Each row is a point on a landscape with many valleys, with its height.
From any point a ball rolls to the lowest of the 4 points nearest to it. It stops when none of these is lower. Distance is the straight distance between rows; heights are no part of it.
ketis h=0.88: [-23   7  11   2  10  10  21   0 -13  23  -8  20 -13  -6 -16 -21 -17  12
   5 -10 -18 -38]
gopi h=1.37: [ 25   9  -3 -44   4   5   2   5  34  -8  -1 -12 -46   7  16  35  -8  18
   9   8  12  21]
vup h=1.83: [ 22  23   2  10  -7  -7  34  13 -15   3 -31  16  -9   8  -4 -22  -3  41
   8  -4  -7 -15]
gop h=2.14: [ 10  -8 -10  -2  28 -30 -35   1  15 -14   8   5   6  11  -8  17   6 -19
   6   1   3   4]
zene h=6.52: [-11 -33  17  24   2 -13 -35  -5 -21 -16   3  14   9  25  13 -16 -20  -8
  -1  18 -20  -6]
Kog h=0.65: [-12  12 -15  -8 -16  21   7  -9   0 -21  11  -5  -4 -17  18  35  17   1
  13  34  22  39]
gutu h=4.68: [-13 -22   7  23  -8 -16 -19  -8 -21 -17 -22   5   0  26  10 -34 -24  -4
 -20  21 -12  11]
kaga h=3.70: [-15 -11 -22  11  24  33   7  -1   4   3   7  -9  11  -8   4  30   5 -22
  17  -3  -2  10]
raf h=1.02: [-13   1 -20  -1 -10  15   3 -13  14 -20  17 -15  10 -27   6  21  16  -6
   2   0  24  25]
zug h=3.68: [  1 -31   0  19  15   1 -17  -2  -3   8  23   7  21   6   5  23  -7 -20
   8 -13 -18 -12]
kuga h=0.46: [-13  13 -10  40  -5   9   4 -11  12   3   0  -9  -4 -24  -4  18  27  24
  22   1  17   3]
buli h=1.87: [-21 -19  -3   2 -39 -13 -24  -9  -2  15  31 -17  25 -17  -4   0  -8 -20
 -18  -6   5   3]
reb h=1.52: [ 17 -12 -21 -30  33   4  -6  10  19 -10   4  -9  -7  11 -14  32  -4  -5
   6   5   6  18]
rimi h=3.49: [ 12 -36  10   1  16 -29 -35  10  -1   5  29   0   8  -1  11  10 -19 -27
  14  -4  -2  -1]
bug h=0.55: [ 11  17  -3  42   0   1   3 -11  22   0   1   8 -10 -11   7  21  19  18
  26  -7  12   3]
Vafol h=1.94: [-12 -11  34  -1  -7   4  -7   7 -39   5  -3  19  -9  18 -14 -28 -34  -9
 -27   0 -18 -22]
Nolo h=0.30: [ 32  18  -8 -31  11 -21 -10  -1  24 -13   9 -12 -16  -9  11  26  11 -13
   6 -17   7  14]
Lizi h=1.58: [ 13   4   1 -40   6  10  -5   9  33  -1  -7  -1 -43   1  13  41 -18  22
  12  29   8  15]
lusob h=1.72: [ 17 -10 -15  -9  21 -10 -11  -7  21   2  15 -12  22  -9  12  24  -1 -23
  19 -18   3   9]
zata h=0.62: [ -3   5  37 -18   0   4   4  12 -31  12   5  11  -6   7 -22 -30 -33   0
 -39   1   3 -10]
Givim h=2.27: [-15 -20  27  17  -7  -7  13  18 -41  -2  -9  -5 -11  32  -3 -36 -24 -13
 -30  16  -8  -1]
Pem h=4.01: [ -2   1 -10  25  11 -20 -37 -11   7 -17 -11  26   2  14  -5  -1  -8  -3
  -7   4 -17  -2]
Teguf h=2.20: [  6 -11  -7 -49  10  18   8  -4  16  -3   0 -22  11  -4   6  28 -11   7
  25   3   4  29]
mog h=0.60: [  1 -15   2  -4 -16  -2  27  10 -17  24 -26 -13  25  32  -1 -31  13   3
  -5   7  -5 -29]
tugus h=2.64: [  2 -37  13   1 -16  -5 -25  -2   0  17  29 -13  29 -12  29   3  -8 -25
  11 -10  -4  -1]
vom h=0.76: [  6   3 -17  34   4  -4  -4 -17  16   1  -4   3  -1  -9   1  19  10   7
  13 -12   4 -11]
pum h=3.27: [ -8  19  -8  21  27   6 -18  -4  17 -28  -9  28 -11  -2  -8   2  17   5
  -7  17 -27   8]
gezek h=1.30: [ -8  25   2  42  21   4  11   6  18 -11  -4  28 -25  -9  -4  12  15   6
  10   9 -11  -5]
tel h=1.89: [ -1 -24  22  21 -17 -15  23   4 -19   9 -21  -4   3  40  -1 -28 -16 -16
  -8   8  -7 -15]
Pebaf h=2.42: [ 19 -19   9 -23  15 -34 -13   6  10   8  18 -24  11  -6  15  18 -12 -30
  14 -18  -1   9]
nimop h=2.15: [-16  20  18  -2  11   4 -10 -10 -16  -2  -7  23 -13 -10 -19 -27 -27  11
 -34  -8 -14  -4]
Fuser h=4.06: [  2  -7 -26  -6  41   9 -10  11  10 -14   8  12  -4   8 -15  30   2 -16
   9   5 -13  13]
kesav h=1.17: [-10  -4 -17  31   9  12  -3 -19  12  12  -3   0  11 -11  -8  17   9  -2
  15 -18  -1 -13]
zad h=0.98: [  9  18  -4 -16  -9  29   2   1  16 -14   4  -9  -4  -6  37  37  15  10
  26  25  21  34]
gunev h=0.92: [ -1   7  26 -17   7   8  -5   9 -37   9 -10   1  -5  -1 -18 -33 -29   4
 -47   2  27   2]
Kizek h=0.23: [  8  42  13   0   5  -4   9  26 -10   0  -7  27 -33 -21  -9 -18 -19  39
 -10   6  -1   2]
ful h=0.74: [ 17  37   0 -22 -10   9   8 -12  16 -26  26 -19 -15 -15  32  12  42  16
   6  -4  11  34]
Sebi h=0.43: [-12 -15   5  -5 -19   2   5  25 -18  15  -5 -13  31  45  -1 -43  36  -5
 -10  21   1 -19]
tiseg h=0.70: [  2   1  -2  -5  -7  -9  30  15 -16  13 -12 -11  34  31  18 -51  28 -12
 -13  16   1 -28]
Kupar h=2.48: [-15 -28  44  17 -11   1  11  20 -29  -8  -6   2 -11  30  -2 -34 -22 -17
 -25  22 -10  -8]
bigaz h=5.32: [-20  -3  16  19  18   1 -18  -8 -16  -9  10  28   0   7 -17  -9 -12 -11
  -9  -8 -35 -18]
lubaf h=0.79: [  3  10 -18  23  28   2   0  -2  28 -20   0  26 -19   4  -1  22  18  -4
  10   3  -4   8]
zit h=0.78: [ -5  -2  -2  26  -2   5   7 -11  -1  20 -14  10   3   8 -12  -4 -11   3
   5 -15 -14 -29]
gam h=1.43: [-17  11  21  -6  12   7   9  -7 -20  13   2  25 -18  -7 -22 -22 -35   9
 -18  -2 -11 -13]
dapa h=1.04: [  6  29  -8 -11 -24  -6  -5 -15  12 -29  24 -17   0 -34  13   7  34   3
  -3 -16  11  24]
meles h=2.93: [-19   2 -16 -35 -15  30   5  -8   3 -22   5  -3  17 -12  10  26  -1   1
  18  32  10  43]
tise h=1.59: [ -4   9  16  12  -3   4 -16  -6 -24  -6 -31   9   3  -2   2 -28 -15   6
 -43  -2 -19   9]
Zuka h=0.82: [-34   3  10   3  11  17  20   5  -7  29   0   5   2 -12 -12 -17  -4  14
  15  -9 -12 -41]
lovi h=2.19: [-18  -5 -12  29  25  16   6  -3   6  12   4   8   0  -8  -8  14   2  -7
  14 -15 -17 -19]
gifi h=0.33: [-16  10  -6 -14 -13  19  17  10 -21  14 -18   8  13  -3  -5 -36   7  32
  12   2   2 -31]
Suv h=4.33: [ -2 -48  22  26  -9  -5 -24  13 -11   5  12  19   4  23  16  -1 -14 -18
  10   4 -12 -27]
magek h=0.15: [ -3 -29   6  25 -26 -10  -7  -9 -11  28 -19  -8   4  27   7 -12 -11  -9
   9  -5   1 -22]
lek h=4.05: [-16  11  -1  22  16  -5 -17  -5  -4 -13  -6  33  -2  -1 -12 -10 -16   1
 -16  -1 -31  -9]
mokem h=1.57: [ -3  -3  -8 -27 -11  -3 -11 -20   5  -6  28 -20  26 -27  11   5  10 -18
   1 -16   3  21]
gere h=1.76: [ 11 -13 -12   3  20 -26 -24  -3  15   5  15   2  13   0   3  20  -6 -23
   9  -9  -3  -2]
volus h=2.26: [-17  -1 -13  -5 -33 -13  -2 -15  12  -9  40   1   7 -28 -22   5  -3 -15
 -13  -3   0  20]
fasa h=1.26: [-10  -3 -16  17 -24  -4 -12 -20  14  11  15 -14  18 -26  -7  12   9  -1
  -3 -18  15  10]
legiz h=1.68: [-15   4 -27  13 -27  -1  15   2  15 -10  33  -9  -1 -32 -28  14   3   1
  -9  15  19   8]
bez h=1.16: [-10   4 -15  29 -22   2  -2  -7  -5  11 -12 -11  11  -9 -21  -3  17  34
  13  -5  11 -20]
Mino h=1.95: [ 15 -10  -2  18 -25 -19  25  -5 -14  18 -38  -4   4  25  -4 -16  -7   6
   7   1   4 -16]
Fopak h=1.39: [ -6 -11 -17  10 -51 -19 -21  -3  -2  13   7 -13   7 -15 -22   0  -4  11
 -10  -6  22  -5]
Dur h=4.21: [ -8   3 -19  -1  45   1 -24  -2  12 -21   3  21  -2   5 -13   9  19  -6
  -5  12 -21   8]
Lumot h=4.54: [-11 -24   5  26   7  10  -9   1  -7   6  13  12  12   9  -6   5 -11 -19
   5 -12 -29 -27]
Lom h=1.29: [ -3  31  12  19   8  -4  26  14  -4   4 -16  24 -29 -12  -8  -5  -4  37
  11  -3 -11 -19]
Fid h=2.22: [ 11   6  14 -42  13 -31 -18   2   4 -15 -11 -31 -34   6 -11  28  -6 -15
 -15 -11   2  23]
banut h=2.60: [ -8   2 -20  10  41  15   3   8  13 -12  -3  18 -13   1  -3  29  12 -20
  13   8 -11   6]
buse h=1.21: [ 21   4 -15  -2  18 -36 -32  -4  26 -14   3  10 -10   4   0  17   8 -12
   9  -8   8   6]
Fota h=1.73: [ -7  25   5 -29 -33  12  -2  -7   0 -32  23   8 -15 -10  27  21   4  16
  19  40  16  37]
mabub h=2.72: [ -8  14  13   7  14  10 -29 -16  -2 -15 -17  20  12 -11   3 -18  -8   7
 -34  -3 -34   5]
biki h=1.00: [ 12   3  -5  32 -30 -13  -8 -21   3  14 -25   1   6   0   5   3   6  14
  17 -23  17 -11]
vusan h=0.95: [ 15  22   3 -14   4  -7  24  15 -20   0 -19  21 -15   1 -15 -33 -23  22
 -19  -3  -3 -16]
rutik h=1.09: [-16 -26  -7   8 -39  -7 -18  -3 -13  31 -10 -21  14  18  -9 -14   3  12
  -7   1  15 -18]
Zifof h=1.49: [ -8 -14  42   8  -7   8   0  19 -42  -8 -10 -16  -9  20   3 -42 -18 -16
 -38  21   1   5]
kupal h=2.59: [  7  -8 -21 -26  20  31   9   1  19  -3  -4  -8   1   1  15  39  -8  -8
  21  10   6  22]
zego h=0.80: [ 14  12  -2 -27  -4  15  32  13 -14  21  -8   8  19  14   6 -47   0   8
  -9  -5   2 -21]
lan h=3.10: [ -8  -1  -9  30  10 -14 -16  -9   3 -11  -4  30   2  10  -9   6 -15  -4
   1  -8 -23 -15]
luged h=1.20: [-21 -12 -16  23 -19  10 -15  -6  -6  24   2 -15  16  -9 -24   6   7  11
  -4  -6   1 -19]
mef h=0.39: [-27  13 -11   5  -4  10   8  11 -16  18 -12  -1   5 -19  -8 -19  18  37
  20   7  -1 -31]
Nerul h=1.14: [ 19  -6 -17 -28  34 -18 -19   3  21 -12   4  -5 -10   9  -7  30  -3 -11
   4  -1  10  16]
Fiz h=2.67: [-14  23  16  -1  17  24 -20 -19  -6  12 -16  17  -3 -31  -2 -23 -20  10
 -36  -9  -6  17]
Zuzi h=1.80: [ 20   0   1 -57  12  -5   9  -3  23  -2  -1 -24 -12   0  -3  32 -13  -4
  11  -6   1  28]
berit h=0.66: [ 20   1 -10 -27  22 -19  -6  -1  23 -12   9  -9  -6  -1   0  30   4 -19
   8 -13  14  14]
sele h=3.04: [ 10 -23 -12 -35  20  26   7  -7  12   6  11 -18  17  -3   4  32 -13  -6
  20  -3  -6  26]
Leb h=0.90: [  6  10 -13   6 -20 -13 -16 -16  18  -1  10  -9  11 -25  17   7  17  -2
   9 -25  17   5]
mag h=1.74: [-18  20   0  29  25   3  14   2   9  -5  -5  25 -24  -6 -12   6   0  -4
   6   0 -19 -12]
rufer h=2.77: [  6 -24  -9  -3  15   6 -11 -11  11  13  27 -15  31 -11   8  18   3 -24
   9 -17  -4   9]
pibi h=0.59: [ -7  21   1  48   7  10   6   1   9   4   3  -8 -18  -6  13  28  35  17
  27  13  15  11]
bafa h=0.73: [-32   4 -12  26   1  13   7  -5  -7  17  -9  -8   7 -24 -14   2  16  13
  15   1  -4 -18]
biv h=3.30: [-13   4  -8 -32 -28 -24   4  -5   3 -24  40   0   8 -17 -13  -6  13 -30
 -13  -9 -27  16]
fav h=0.75: [  6   6  15 -31   9   7  19  12 -14  18   8  20  -1   2 -16 -32 -41   9
 -19   1  16 -16]
tediv h=1.70: [-16  39  10  10  11   7  -3   1  -2 -16 -10  30 -25 -23 -17 -16 -13  25
 -26   0 -13   0]
Salip h=3.32: [ -6 -33  51  16 -14  10  -1  19 -29  -5  -1  11 -15  30   3 -22 -16 -13
 -17  13 -18 -22]
Nulo h=1.15: [-10   2 -11  26 -28  -2 -17 -14   6  12  -4 -12   9 -19 -12   4  14  23
   7 -13  22  -7]
buges h=1.06: [ 21   2 -21 -20  25  -7 -10   5  31 -18   3   1 -18   8   1  33  10   0
   5   6  14  14]
lamem h=1.12: [ 20  20   3 -48  -7  16   6  -3  17 -13  11 -18 -29  -4  40  23  13  22
  18   4  10  26]
debuf h=1.19: [  7  -9  25  -1  -6  -9  38  21 -20  15 -20 -11   7  33   4 -39  -7 -10
 -16   6  -4 -23]
doli h=2.56: [  9  -7  20 -56   2 -19   5  -3   0  -3   7 -37  16 -17   8   8   9 -15
  11 -16 -20  21]
zod h=1.33: [ -1 -11 -12  34 -18  -4  -8 -21   5  19 -16  -4  15  -4  -1   4  -5   1
   9 -18   1 -18]
vib h=0.02: [ 15   3   1  30 -17 -22   2  -6 -14 -10 -33  20  -9  19 -11 -15 -17   9
 -12   3  -8  -8]
nubek h=1.28: [ -2  -5  24   3  -3 -19  35  27 -24   4 -13 -10   0  28   5 -36 -17 -21
 -23  17  -5 -12]
Kotuz h=2.61: [-21  31   3  10  29   9 -11  -6   7 -18  -9  28  -6 -23  -3 -13  12   9
 -20  14 -26  14]
tafo h=2.38: [ 19   1  -1 -46  12  -6 -26  -3  24 -13  -6 -19 -45  10 -17  30  -1   6
 -14   4  11  25]
dop h=1.97: [ 10  -1 -11 -17  35 -22 -38   2  27 -18  -3  -2 -10  11 -15  23  27   1
  -9  14  11  17]
gozo h=3.18: [  0   8 -14  -8  36  12 -18   8  28 -34  -9  12 -23  12  -8  14  38  11
   6  34   0  17]
Gazi h=3.17: [ 13 -25  10 -44  10  -2  -2  -8   1  11  26 -26  25 -15  -2  17   2 -15
   9 -10  -8  29]
beni h=1.86: [ -7  -5   0  31  -5 -15  -5  -8  -6   0 -25  16  -2  17  -8  -8 -17   1
  -4  -3 -17 -18]
rukis h=2.13: [ -6  14   7   5  -1  -6  -1  -5 -20  -6 -17  20 -11   0 -18 -28 -26  16
 -33  -5 -20  -3]
vod h=1.35: [ 28  22  -6 -23   2   0  35  21 -16   6 -15  19  -4   1   0 -37 -13  21
  -6  -5  13 -15]
Funur h=2.78: [  1 -37   9  28 -12   1 -20  -2  -4  21  14   1  15   8  19   5 -15 -20
  10  -9  -8 -18]
lavi h=0.99: [-12   0 -18  25 -17   6  -9 -15   5  18   1 -14  13 -15 -14   6  11  14
   5  -8   8 -18]
tevoz h=3.28: [ -6 -34  61   4  -5   6  33  51  -8  -1  12  -6 -19  27   4 -35   0 -20
 -24  18  -1 -13]
pusov h=0.71: [ 15  17  -6  12   1  25   4   2  13  -7   7 -10 -16  -2  36  37  27   1
  26  22  26  30]
Lif h=0.31: [-12  -2 -12   2 -23   4   7   2 -12  16 -24  -8  28  16 -15 -27  16  32
   5  -1   4 -32]
vafub h=1.51: [-10   2 -10  -1 -42 -17 -21 -12   2   1  23 -11  15 -29  -8   0   1  -9
 -12 -17   9   5]
zedil h=2.79: [ 18 -13  -2 -23  18 -46 -26   8   8  -3  15 -10   1  -5  11  16 -12 -29
  10 -17   6   2]
Gusi h=1.40: [  5  16  -7 -40  -6  24  10 -11  20 -15   5 -12  -3 -14  28  25  16  15
  21  17  20  37]
pibu h=2.29: [ -2  10   1 -55 -12 -14   3 -15  -5 -26  17 -18  17 -12  -4  -4  24  -9
   2  -3 -12  26]
Buna h=1.67: [-22   5 -22  -1 -19  26  13   0  -1 -18   7  -7   4 -23   1  27   6  -8
  10  34  21  32]
kitam h=0.84: [ 16   1  -3  -8 -10  -1  32  13 -19  13 -26  -2  21  16   3 -36  14  20
  -3   2  -8 -26]
farob h=2.05: [-13  -8 -17  16   5  20  -2 -19   9   9  15 -10  23 -13  -2  21   7 -14
  10  -9   2   4]
buf h=0.44: [ -8 -21  18  -5 -24   5  14  12 -18  33 -15 -17  23  35  -1 -31  11   1
  -7   1  -7 -30]
veset h=5.25: [ -7  -4  -9  11  41  -3 -22   2   5 -20   8  18  10  11 -15   8   3 -12
  -2   5 -28   1]
farim h=0.32: [ -8  -5 -13 -20 -19  12   8  20 -20  12  -6  -1  31  28  -8 -46  26  12
 -11   8  -5 -29]
Zub h=0.85: [ 26  12   0 -23   5  24  -1  10  26  -8  16 -10 -37  14  40  23  16  14
  23  20  20  29]
pako h=5.22: [ -5 -15  -6   9  14 -37 -55  -7   9 -18  -6   8  15  14   7  -5  -5  -7
   5  10  -3   4]
fek h=0.93: [ 15   5 -21  -9   4  17   9 -11  30 -10   7  -8   0 -13  19  33  17  -6
  19  -5  19  24]
Las h=3.62: [ -2  20   2  36   2  -9 -10  -4   4 -19 -11  31 -12   1 -14   1  -3  18
 -12   1 -16  -4]
pofup h=0.63: [ 12   6  12 -38   3   9  30  14 -16  18  -3  19   4  13  -8 -41 -31   0
 -12  -6  14 -24]
Dasav h=2.02: [ 24 -13  14 -48  18 -29  -9   1   9   0   5 -29  -7   4  -5  29 -11 -22
   4 -15   1  21]
Tupat h=2.03: [ -2 -23  -1  21 -15  -8 -28 -13   5  20  12  -5  21   0  15   4 -13 -17
  11 -17  -1 -10]
piru h=2.52: [ -4  -2  14  15  -9 -11   4   0 -35 -11 -29   0  -6  19  -1 -33 -25  -6
 -35  18 -14   3]
Ris h=0.10: [-10  -9  10   7 -12   7  17  -4 -17  29 -19   1   9  20  -8 -18  -7   8
   0 -10 -13 -36]
sibo h=0.77: [ 31   9 -17  -8  20   3  -3   4  36 -14  12   3 -27   0  17  30  23   2
  16  -2  23  15]
rig h=1.88: [ 12  10  -3 -55   1   5   9  -9  20 -14   4 -26   0 -12  15  18   9   5
  14  -9   6  27]
benis h=0.40: [-17  -8  23  -4  -1  17  16   3 -15  32  -9   5   6  13 -13 -24  -9   4
   0 -14 -17 -39]
Zugeg h=1.01: [ 10   2 -30   6  24  18   7   0  23  -6   0   3   0   0  10  33  15  -9
  17   3   9  11]
sab h=3.25: [ -4 -28  22  29 -15  -7   0   2 -23   3  -9   9  -5  33   1 -18 -29 -15
  -3   8 -14 -12]
bagit h=1.27: [ 13   8   5  -1  -7 -10  36  10 -17  13 -29   9  -1  17  -8 -31 -15  11
 -10  -6  -8 -27]
sol h=0.14: [  9  -9 -19  17  14 -16 -21  -9  18   1   7  12  13   3   2  21  -4 -22
   7  -9  -4  -9]
zudud h=0.61: [  0  20  11 -22   6   4   9  11 -20   9 -10  20 -12 -10 -23 -30 -43  23
 -23  -2  13  -4]
Boziv h=2.23: [ 21   5  11 -50   5 -26   3  -1   7  -6   0 -30  -2  -1  12  15   4 -18
   0 -22 -13  10]
dis h=4.18: [ -5 -27  14  33 -10   5  -6  -3 -12  19  -6  10   7  19  -3  -4 -25 -12
   5  -6 -23 -25]
mufo h=1.24: [-13   8 -18  24  21  23  15   2   7  -2  -6   4 -10 -11   5  27  17 -18
  18   5  -2  -3]
rutev h=2.99: [-12  -1 -10 -36 -14   3  13 -13   7 -30  28  -2  10 -21  -9   0  10  -9
   7   5   3  35]
zisu h=0.64: [ 23  14 -11  -6   0 -27 -21  -8  24  -9   5   1  -5 -13  19  13   7 -13
  10 -25  10  -1]
Mosiv h=4.40: [-10   5   2  14  17 -12 -41 -16   1 -17 -22  13  20   7   7  -5   3   5
 -12   9 -33   4]
popob h=0.56: [  7  26  -2   9  -8  13   0 -11  15 -15  26 -13 -12 -19  25  22  33  14
  17   0  28  34]
Bubo h=5.33: [-10 -14 -13  14  40  26   8   3  -4   3  18   5   6  -1  -8  23   1 -29
  15  -6 -17  -3]
numem h=1.18: [ 11  -1  10   4  -6 -22  30  17 -28   0 -24  -6  -2  21  -7 -37 -17  -6
 -27  10  -5 -13]
tavu h=1.03: [ -1  -6  40 -21   6  13  12   8 -24  23  16  20  -5   9 -23 -31 -41   5
 -23  -4   2 -22]
zel h=0.57: [ -1 -15  -6  27 -20 -23 -14 -18   3  12 -14   7   1   9  16  -1 -17 -20
  14 -12   4 -12]
zegi h=0.25: [ -1  13 -12  25  22  20  11   7  15  -5  -7  10 -22  -6  13  31  25  -3
  24  14   1  10]
Pak h=3.53: [-23  14  -2  18  34   5   2  -5  -2 -10   6  29 -15  -8 -18  -3  -5 -16
  -2  -3 -26  -8]
tesa h=1.25: [ -1 -14  56 -14  -4   9   0  19 -38   0   4   0  -2   9 -11 -34 -28 -10
 -43  10  10   2]
zegez h=0.37: [ 13   6  -3   7   5 -32  39  27 -24  -5 -14 -11   3  18   9 -38 -10  -8
 -34  16   3 -13]
fupip h=0.97: [ 12  22  -4 -25  -1  19  38  15 -15   8  -9  24   8  -4  10 -47  -2  25
   7  -7  10 -17]
Muz h=0.67: [ 29  23  -7 -11   6   2   0  -9  30 -17  22  -8 -16  -6  30  25  28   1
  19 -16  21  23]
nidak h=1.34: [ 30  20   0 -12   0 -15  28  26 -26  -3 -17   4  -9   9  -5 -37  -9  15
 -30   1   7 -10]
punef h=1.13: [-16 -35  11  22 -40   5 -20  -2 -10  31   3 -20  19  10   0  -6   0  -2
  -7  -7   6 -11]
nonev h=2.11: [ -2 -15  -9  -7 -13  -2 -12 -13   5   5  29 -22  32 -25   3   8   5 -21
  -3 -11   2  17]
Bige h=1.46: [ 18  -9  -9  23 -29 -16  13 -12 -10  13 -33  -2   9  17  -5 -13  10  25
  14 -10  14 -11]
nakav h=5.50: [-24   3  15  16  30  17   3  -1 -18   5  18  27 -10  -2 -16  -7 -15 -18
  -2 -13 -33 -22]
zeto h=1.71: [  2   7 -18 -26  -1  26   3  -9  15 -12   4  -8   7 -13  20  26  11  -1
  15  22  16  36]
Dute h=1.07: [ 14  14  -2  39  -6 -10   9  -6   6   3 -21  14 -13   4  -7   1   6  39
  19 -11  -3 -10]
Zotol h=1.22: [  0  -3  -8  27 -11  -2   9  -9  -4  15 -26   4   8   2 -12   0   1  22
  13 -11  -8 -29]
Netok h=1.44: [ -9  13 -12   1 -22  11  13  -5   6 -25  25  -5  -7 -28  -2  17  16   2
   5  24  24  42]
larav h=1.77: [ 17  -8  -6 -44  19  12   5   2  26  -2  -4 -15 -13   6   6  39 -16   7
  16   6   8  22]
garo h=2.06: [ -5  -1  30   8   9  18  -4   3 -43   4 -24 -21  -1  -2  25 -36 -17 -18
 -40  -5   7  13]
puba h=0.20: [-20  -3 -16 -10 -20  16   2  17 -22  10  -5   1  18   4 -21 -29  15  27
   6   5   2 -38]
Dofem h=1.60: [ 15   5  -2 -49   9  13  10   0  29  -6  -3 -12 -20  -1   5  30  -7  12
  19   3  11  23]
Tof h=0.96: [  3  -2  39 -13  -2   0  13  20 -34   4  -4  -4 -12  23 -12 -39 -24 -16
 -44   8   2  -9]
fove h=1.11: [  3 -14  45 -22  -6  10  26  24 -25  23  -4   0   2  34  -1 -34 -13 -13
 -13   2  -9 -25]
beluk h=2.62: [ -2 -16   7 -48  -3  -5  -1 -15   1  -8  27 -21  29 -19  -3  -2   9 -12
   5  -3 -12  32]
vok h=1.75: [ 26  33   5  -4   1  -5  29  25 -19   1 -12  20 -18   0  -4 -27 -18  37
  -7  -2   4  -8]
suba h=0.19: [-15  17  -9  28 -12  18   7  -1   5 -10  11 -12   2 -26  -1  26  28   8
  12  22  23  21]
mato h=5.04: [ -6 -53  30  28 -27  14 -14   6 -10  19   6   1  -2  24  20  -3  -9 -12
   7   3  -9 -25]
Vupa h=1.08: [ 21   0   7  -4   4 -22  39  25 -17  11 -16 -13  12  24  12 -39  -8  -8
 -29   7  -6 -23]
benob h=1.10: [ -2  15  15 -10  -2   1  -8   6 -36  -1 -31  -4  -8   1  -6 -38 -20   4
 -50  -3   7   8]
gulu h=0.45: [ -5  17  -7  21 -12   8   0 -13  18  -7  19 -10  -4 -28  10  21  23   9
  11  -3  28  23]
bozir h=0.94: [  7  -2  22 -24  -7  10  32  22 -16  23  -2  -4  22  28   7 -48   2 -13
 -12  -1   0 -28]
bel h=1.47: [ -6  38  12  46  14   4  11  11  10   0  -2  24 -37 -10   4   5  13  25
  14  14 -10   2]
fabu h=0.58: [  0  13 -17  36   7  13   4  -8  20   2   0   1  -3 -13   7  26  26  11
  23  -4  12  -2]
Zigi h=1.55: [  4  24  -7 -44 -11  -9   6 -13   8 -34  17 -17   8 -17  12  -3  31  -1
   3 -13  -8  22]
luvib h=0.69: [-29   5 -15  30   6  22  12  -6   6   5  -3 -12   1 -31   1  25  22   8
  14   6  18  -1]
tukoz h=1.69: [-10  16 -17 -12 -28  -9   6 -19  11 -26  37  -6  -2 -31  -9   9  13  -8
  -6   1  10  31]
mov h=3.21: [ -7 -23  -4  30   3  12  -9  -7  -2  22  16  -5  18  -1  -2  10  -2 -17
   9 -22 -12 -17]
nuf h=3.11: [ 13 -47  20 -11   3 -16 -18   8   1  16  34 -18  27 -16  27  14  -4 -26
   9 -10  -8   0]
Sur h=2.18: [  8  -2 -16 -27  16  13 -27  15  26 -16 -12   1 -38  16  -3  30  13  15
   7  41   8  18]
gopuv h=0.91: [ 15   2 -20  23   7 -15 -14 -18  28  -5  -1  17   0  -1   7  25   6  -6
  10 -20   9  -4]
nabi h=1.31: [-16   8 -25  24 -22   3  -4  -7  10  -2  14 -11   3 -26 -19  11  18  18
   2   2  27   5]
tidi h=1.90: [ -8  -2 -11  -7 -51 -24  -5  -4   7  12  34  -2  -2 -21 -22   0 -10  -9
 -24  -9   6   3]
kuf h=1.05: [ 13   1 -13 -15  -5 -12 -10 -15  20  -3  13 -13  20 -24  20   9  13 -14
   8 -24  10  15]
ligo h=0.68: [ 12  11 -10  41  -6 -14 -10 -18  16   2 -12  13  -9  -1   3  15   7   7
  16 -21  11  -7]
buduk h=0.72: [-10  24   4  27   2   2  19   1  -3  11 -21   4  -5 -12  -2  -7  11  41
  26   3  -3 -22]
Fizo h=1.23: [-10 -13 -16   5 -42  -8 -16  -4 -17  27 -17 -20  12  17 -11 -11  11  15
  -3   3  25 -14]
kofu h=1.32: [ 21  -3 -24 -21  28   7  -7   9  32 -14  -2   1 -19  11   1  37   7  -7
  15  14   9  18]

Where does a ball stop that starts at each point below?
Suv -> magek
Lumot -> magek
farob -> kuga
Fid -> suba
reb -> suba
sele -> suba
lovi -> kuga
Teguf -> suba

Write out the way that a ball takes from each point below.
Lizi -> gopi, lamem, Zub, pusov, popob, gulu, suba
Sur -> buges, sibo, Muz, popob, gulu, suba
fek -> Muz, popob, gulu, suba
